Points, in no order, along strands that fork, close into loops and pass close to each other.
In the rows, zero is written as 100.
Two points are linked if the straight distance between their rows is under 56.8. Some points are linked to none.
(298): [110 100  79 106  95  92  80  95  92 117  98  87 104  96 109 108 114  66
 108 119 121 101 124 116  97  94  89  96 116 112  92  96  95]
(636): [119 103 118  82 101  99 111  98 113  86  92 108 115 113  96  70  88 117
  94  86  88  71  76  85  89 106 102 108  88  79 106  93 105]
(635): [ 97  90 119  88  72 119  96 107 103  84  79 114  84 107 106  87 110 124
 117  83  65 101  62 107 107  83 106  84 101 110  85 112 117]
(328): [119 106  85 107 118 100  69 103  90 111 107  90 141 112 106 107 110 104
 101 121 118 101 122  97 109 127  90  97  94 101 119  90  88]
(77): [ 64  92  91 100  98 106 105 108 104 124 109 102  69  77  91 120 101  65
  90  96 106 104  91 118  97  82  94  92 111 135  79 109  79]
(223): [ 95 106  93 106 126  94  95 119  79 107 112 120 116 103  96 110  86 115
  80 124 139  95 124  88 110 122  96  87  96 120 124  87  91]
(761): [ 95 101  76 105 100  96  87 122  85 122 109 104  90  90 105 112 103  81
  81 132 140 104 124 101 107  99  91  82 104 133 105  92  86]
(766): [126 110 103 115 101  94 106 102 104  72 104  71 114 112  96  87 113 126
 122  98 104 114 107  84 108 113  94 125  59  71 120  82 114]
(80): [ 84 103  88  99  57  98 129  92 101  85  83  85  77 105 120  91 105  62
 117 127  94 100 118 100  83  73 110 111 104 107  77  89 120]
(166): [102 102 131  99 132 115  98  84 112  97 121 122 104  93  90 101  74 128
  83  57  86 107  77  99  94  99  92 106 107  78 108 113  90]
(59): [ 87 109  85 108 132  99 105 117  82  96 114 123 126 103  98 103  88 131
  77 115 136 106 133  72 116 132 100  83  92 116 136  83 107]
(46): [105 110 115 107 143  94  93  93  98  95 117 105 132 111  96 103  87 114
  98  80 114  97 104  95 105 120  92 115  91  80 115  96  90]
(786): [129 109  83 102 107  98  72 106  94 109  89  86 149 122 106  97 113  99
 101 119 123  93 117 106 107 127  93 102 100  93 119  83  95]
(409): [ 81  98  82  93  90  98  96 130  89 129 104 111  85  95 100 117  95  66
  73 121 130  98 108 116 102  95  99  83 114 129  90  96  80]
(234): [110  93 125  91 113 112  97  87 112  97 105 119  99  95  90  92  89 126
  90  63  75  97  70 104  93  98  95  99 107  83  99 112  99]
(760): [101 103  96  75  79  95 109 110 113  97  83 104 109 107 117  53  90 123
  79 105  69  52  77  80  98 111 121 100 101  85 103  93 100]
(16): [116 112 107 116 130  94 101  94 107  75  98  86 145 121  86  83  95 118
 109  78 113 104 105  75 111 125 103 133  80  67 114  80 108]
(346): [119 100  98 110 115  86  87  91  87  97  89  94 131 117  73  99  94  86
 115 111 121  75 107  89  93 118 121 116 112  98 110  83  94]
(297): [134 113 112 118  85  91 120  87 102  80 101  75  73  93  94 104 108 128
 123  96 100 133 106  93 102  89  95 108  71  70 110 108 120]
(503): [104  92 100  93  68  98 113 106 106  86 111  89  68  82 106  75  91 112
  89 117  49  84  78  74 101  79 126 100 101  91  92 104 110]
(596): [122 107  98 117 120  94  98  98 108  73 105  74 134 113  92  85 109 124
 118  84 104 114 110  79 113 126  98 132  70  64 118  85 111]
(320): [126 115  95  91  99  94  86 112  97 106  73  97 150 131 102  92 104  97
  96 112 126  78 108 112 101 125  99 107 104  89 115  83  94]
(86): [ 84 113  81 105 130 107  97 120  88  97 117 117 145 108 109  98  87 134
  77 118 129 115 136  65 124 143 101  85  85 107 136  86 104]
(514): [ 73  97 112  92 123 105 116 109  97 112 113 141  89  91  94 106  73 112
  68 100 119  81  88  98  90 111  98  84 106 119 120  95  85]
(95): [100  96 107  73  73 106 104 109 104  93  82 101  90 120 112  85 113 100
 109 106  81  81  82 106  91  88 108  94  98  99  87  96 114]
(451): [ 92  97 110 112 120 109  77  92  95 115 112 104  84  91 106 126 116 115
 104  87 101 122 105 128 106  91  80  87  94 112 102 110  90]
(725): [108 106 124  98 125 109  96  94 111  88 109 105 114 109 100 100 103 139
  99  55  92 125  86 114 113 107  83 114  83  69 103 104 104]
(391): [ 79 125  91 114 139 102  92 110  94  98 112 107 163 115 112 101  79 128
  82 113 128 111 125  69 132 146 108  98  87  92 129  83  89]
(657): [ 67  90  92 105  90 108 105  91 113 117  93  97  69  74  93 119 108  64
 105  82  87 118  85 122  98  74  96  95 120 127  70 122  89]
(283): [121 106 122  97 112 100 107  97 109  82 103  97 110 111  94  90 103 129
 106  71  97 110  91 100 104 104  87 117  75  69 106  96 112]
(521): [ 87 102 109 106  51 102 128  91 105  84 101  83  55  83 121 101  83  89
 103 131  56 113  84  81 100  66 125 103  99  99  78 116 104]
(332): [130 107 118 104 101  94 112  98 104  74 102  88 103 114  87  86 100 118
 115  91 101  98  94  89  96  98  96 120  74  75 109  90 114]
(494): [ 90 102 109 110 132 109  81  99  92 111 125 105  92  93 109 122 110 125
  96  89 104 119 113 117 108 102  82  92  84 106 112 106  89]
(615): [105 105  83 109 126 112  70 105  97 106 118  89 158 112 110 105 102 115
  97 118 114 112 125  80 119 144  97 103  81  94 125  91  88]
(465): [128 104 109 113  94  89 109  81 100  86  99  82  80  91  92 104 115 110
 125  92  99 121 109 104  95  87  89 106  86  82 103 108 116]
(363): [ 83  94  75  88  72 101  95 105 103 121  84 100  94 106 115 111 113  51
  98 104 104 111 111 126  93  80  97  92 132 111  68 102 100]
(605): [ 93 113  86 115 137 105  77 105  96 101 114  91 169 116 106 103  88 120
  92 115 118 110 123  72 127 148 107 106  85  92 125  87  86]
(566): [ 99  82 100  86  99  95 100  96 103 111 100 106  92  94  90 102 101  76
 100  92  87  80  88 111  86  94 104 101 118 102  88 110  95]
(430): [ 88  94  95  94  91 104  85  99 100 119  89 106  86 101 108 116 118  74
 105  96  98 106  98 133  98  82  96  87 121 115  76 109  98]
(351): [111 102 106  68  84 100 100 111 105 100  76 107 116 127 107  82 106 101
  99 100  96  69  87 110  92 106 105  98 101  92  98  91 107]
(10): [ 99 101  93 111 130 106  77  99  93 110 131  95 107  91 112 118 113 119
 101 106 107 119 127  97 108 114  82  93  79 104 118 104  88]
(732): [108 102  77 103  76  91  98  92  97 104  83  83  99 103 112  96 119  62
 118 118 112 100 127 116  90  88  94 103 116 105  84  90 114]
(618): [108  99  97 111 122  88  84  98  83 108 103 101 124 108  82 110  88  87
 103 114 127  80 113  97  97 115 108 106 110 106 109  90  83]
(471): [ 79  85  92  95  63 102 125  90 113  92  83  96  60  79 101  96 108  79
 109  92  61 114  83  96  96  72 112  98 118 111  71 120 117]
(54): [ 71  88 101  95 115 104 113 117  98 120 117 124  78  81  86 109  80  90
  71 103 114  81  88 102  90 104 101  88 109 129 103 102  81]
(237): [ 99 103  95 121  87  86 108  69 108 103  81  85  66  72  99 115 115  85
 121  90  96 127 110 119  97  73  84  98 104 103  82 122 113]
(137): [ 67  85  95  96 107 107 112 116 101 125 115 111  71  77  87 114  89  75
  78 100 109  88  87 108  93  95 102  91 109 132  91 105  77]
(374): [123  99 126  96  90 105 111  93 108  84  98 100  77  97  86  98 100 128
 109  77  80 114  79 102  97  82  96 101  88  82  96 112 115]
(442): [ 99  99 109  96  59 103 117 101 106  84 108  84  63  84 110  88  87 101
  98 126  52  95  78  78  99  73 126 101  96  94  86 109 105]
(483): [ 75 105 121 102 139 107 107 103  94 105 126 132  94  97  98 110  75 122
  75  86 116  94  97  97  96 108  93  93  96 110 123  98  87]
(6): [ 93  95 112  82  65 112 104 107 102  87  83 102  79 113 112  85 110 108
 112 106  67  93  73 104 100  81 113  89  95 105  81 104 115]
(802): [ 88 104 128 102 138 109  97  92 101 103 124 125 103  98  98 108  77 123
  80  73 102  98  87 104  96 106  90 100  99  93 113 106  85]
(419): [101  83 120  94  85 119  91  98 106  91  84 117  83  96  93  93 106 122
 113  68  62 104  62 111 104  88 103  86 111 107  88 120 111]
(434): [ 80  76  82  85  71 100 120  94 111 103  90  95  74  86  98  94 112  70
 103  91  64 100  88  98  91  81 111 102 123 108  74 114 108]
(668): [ 99  85 120  88 106 117  86  90 108 102  94 121  96  96  95  96  97 120
  97  66  71  93  65 113  97  96  99  89 114  99  95 115 100]
(652): [ 86  94 107 106 104 111  80  93  98 116  95 109  78  93 104 123 116  96
 110  85  96 117  92 134 104  82  89  83 112 121  85 114  93]
(617): [105  80  95  85  79  95 113 101 109  92 101  98  76  85  93  75  98 104
  93  95  57  78  78  85  92  88 118 101 115  92  91 108 113]
(230): [100 109  83 105  65  94 112  89 101  94  78  82  87 102 122  91 116  66
 121 124 107 106 127 112  87  82  96 103 108 105  79  89 125]
(250): [ 79  96  76  91  82 100  93 119  96 130  99 102  90  99 107 117 101  51
  83 113 120 105 109 120  98  90  99  90 125 120  79 102  81]
(270): [118 103 102 116  91  87 109  73 101  93  92  83  72  81  94 111 116  96
 123  93 100 122 110 110  94  82  87 103  95  90  94 116 113]
(662): [ 76  99  94 114  86  98 108  80 112 111  83  95  67  71  96 121 110  69
 115  82  90 128  94 126 100  70  89  96 115 121  69 125 101]
(847): [102 100  78 110 102  93  78 104  89 123 107  92  97  90 106 114 108  72
  97 128 130 103 126 108 102  96  88  92 109 124  97  96  86]
(18): [ 99 114 119 105 144 103  95  95 106  93 123 106 128 108 108 101  91 127
  92  63 105 116 101 106 112 118  85 117  86  71 111 101  95]
(821): [ 98  92  92  89  66  94 122  98 100  87  91  87  81 102 102  87 105  68
 116 115  87  83 102  91  79  82 115 109 105  99  87  96 113]
(310): [110 102  91 108 123 100  75  98  90 113 118  95 122 103 110 114 109 105
 100 115 117 105 125 101 107 117  86  93  90 106 116  97  87]
(810): [116 109 114 106 130  91  99  89 101  87 100 103 141 119  86  89  86 109
 103  82 113  86  98  85  99 121 101 121  93  75 114  89  97]
(146): [109  97  94  96  72  92 116  97  94  84  89  84  93 109  95  85 103  71
 121 118 101  75 107  90  80  90 118 114 103  98  96  87 113]
(631): [124 118 128 111  75 100 119  98 104  79 103  79  73 103 100 103  99 135
 117 104  93 127  86  97 110  83  98 107  60  73 104 103 114]
(243): [ 95 108 103 105 127  91  93 111  83 110 111 118 118 108  93 112  81 102
  84 118 135  84 114  97 103 118 100  94 102 115 117  91  81]
(702): [ 81  97 104 103  52 104 130  91 106  83  83  95  53  83 112  99  95  92
 110 108  60 122  81  89 103  67 118  95 106 110  73 122 118]
(533): [ 80  73  83  83  85  99 109  98 108 117  98 100  85  88  94 102 106  62
  96  91  76  89  88 109  88  91 107  99 127 108  78 113  90]
(486): [121 110 100  76  89  96  96 117 101 105  68 105 137 131 102  87 100  94
  98 108 115  66  99 112  93 118 106 105 107  88 106  87  98]
(313): [106  78  96  87  93  92 108  94 110 101 100 103  86  84  90  83  98  95
  92  88  66  75  78  94  85  97 110 101 119  93  94 111 104]
(776): [121  98  91 106  94  87  98  93  89  88  86  84 112 113  82  91 106  76
 125 113 117  76 113  92  86 103 116 114 107 101 103  82 107]
(459): [103 102  77 104 107  95  91 129  78 113 103 116 105  96  95 108  97 103
  73 135 143 103 130  86 112 116  96  79  98 131 123  87  95]

How many points has the smallest loop of links through each point below? Write - if it is on no loop.
(18): 9
(250): 18
(346): 14
(702): 10
(662): -

A piece is two or more points that can be reached from each other along the links. Count, over all rows, the pieces, the separate loops (a circle has one, a figure eight two, a Y none), the forks (points with three links) and the tips (points with one).
pieces: 3
loops: 4
forks: 3
tips: 1

Name the points in between on the shortest way along the links from the first point to the second, in order.
(635); (486): (6) > (95) > (351)
(596); (46): (16) > (810)
(346); (223): (618) > (243)
(86); (95): (391) > (605) > (615) > (328) > (786) > (320) > (486) > (351)
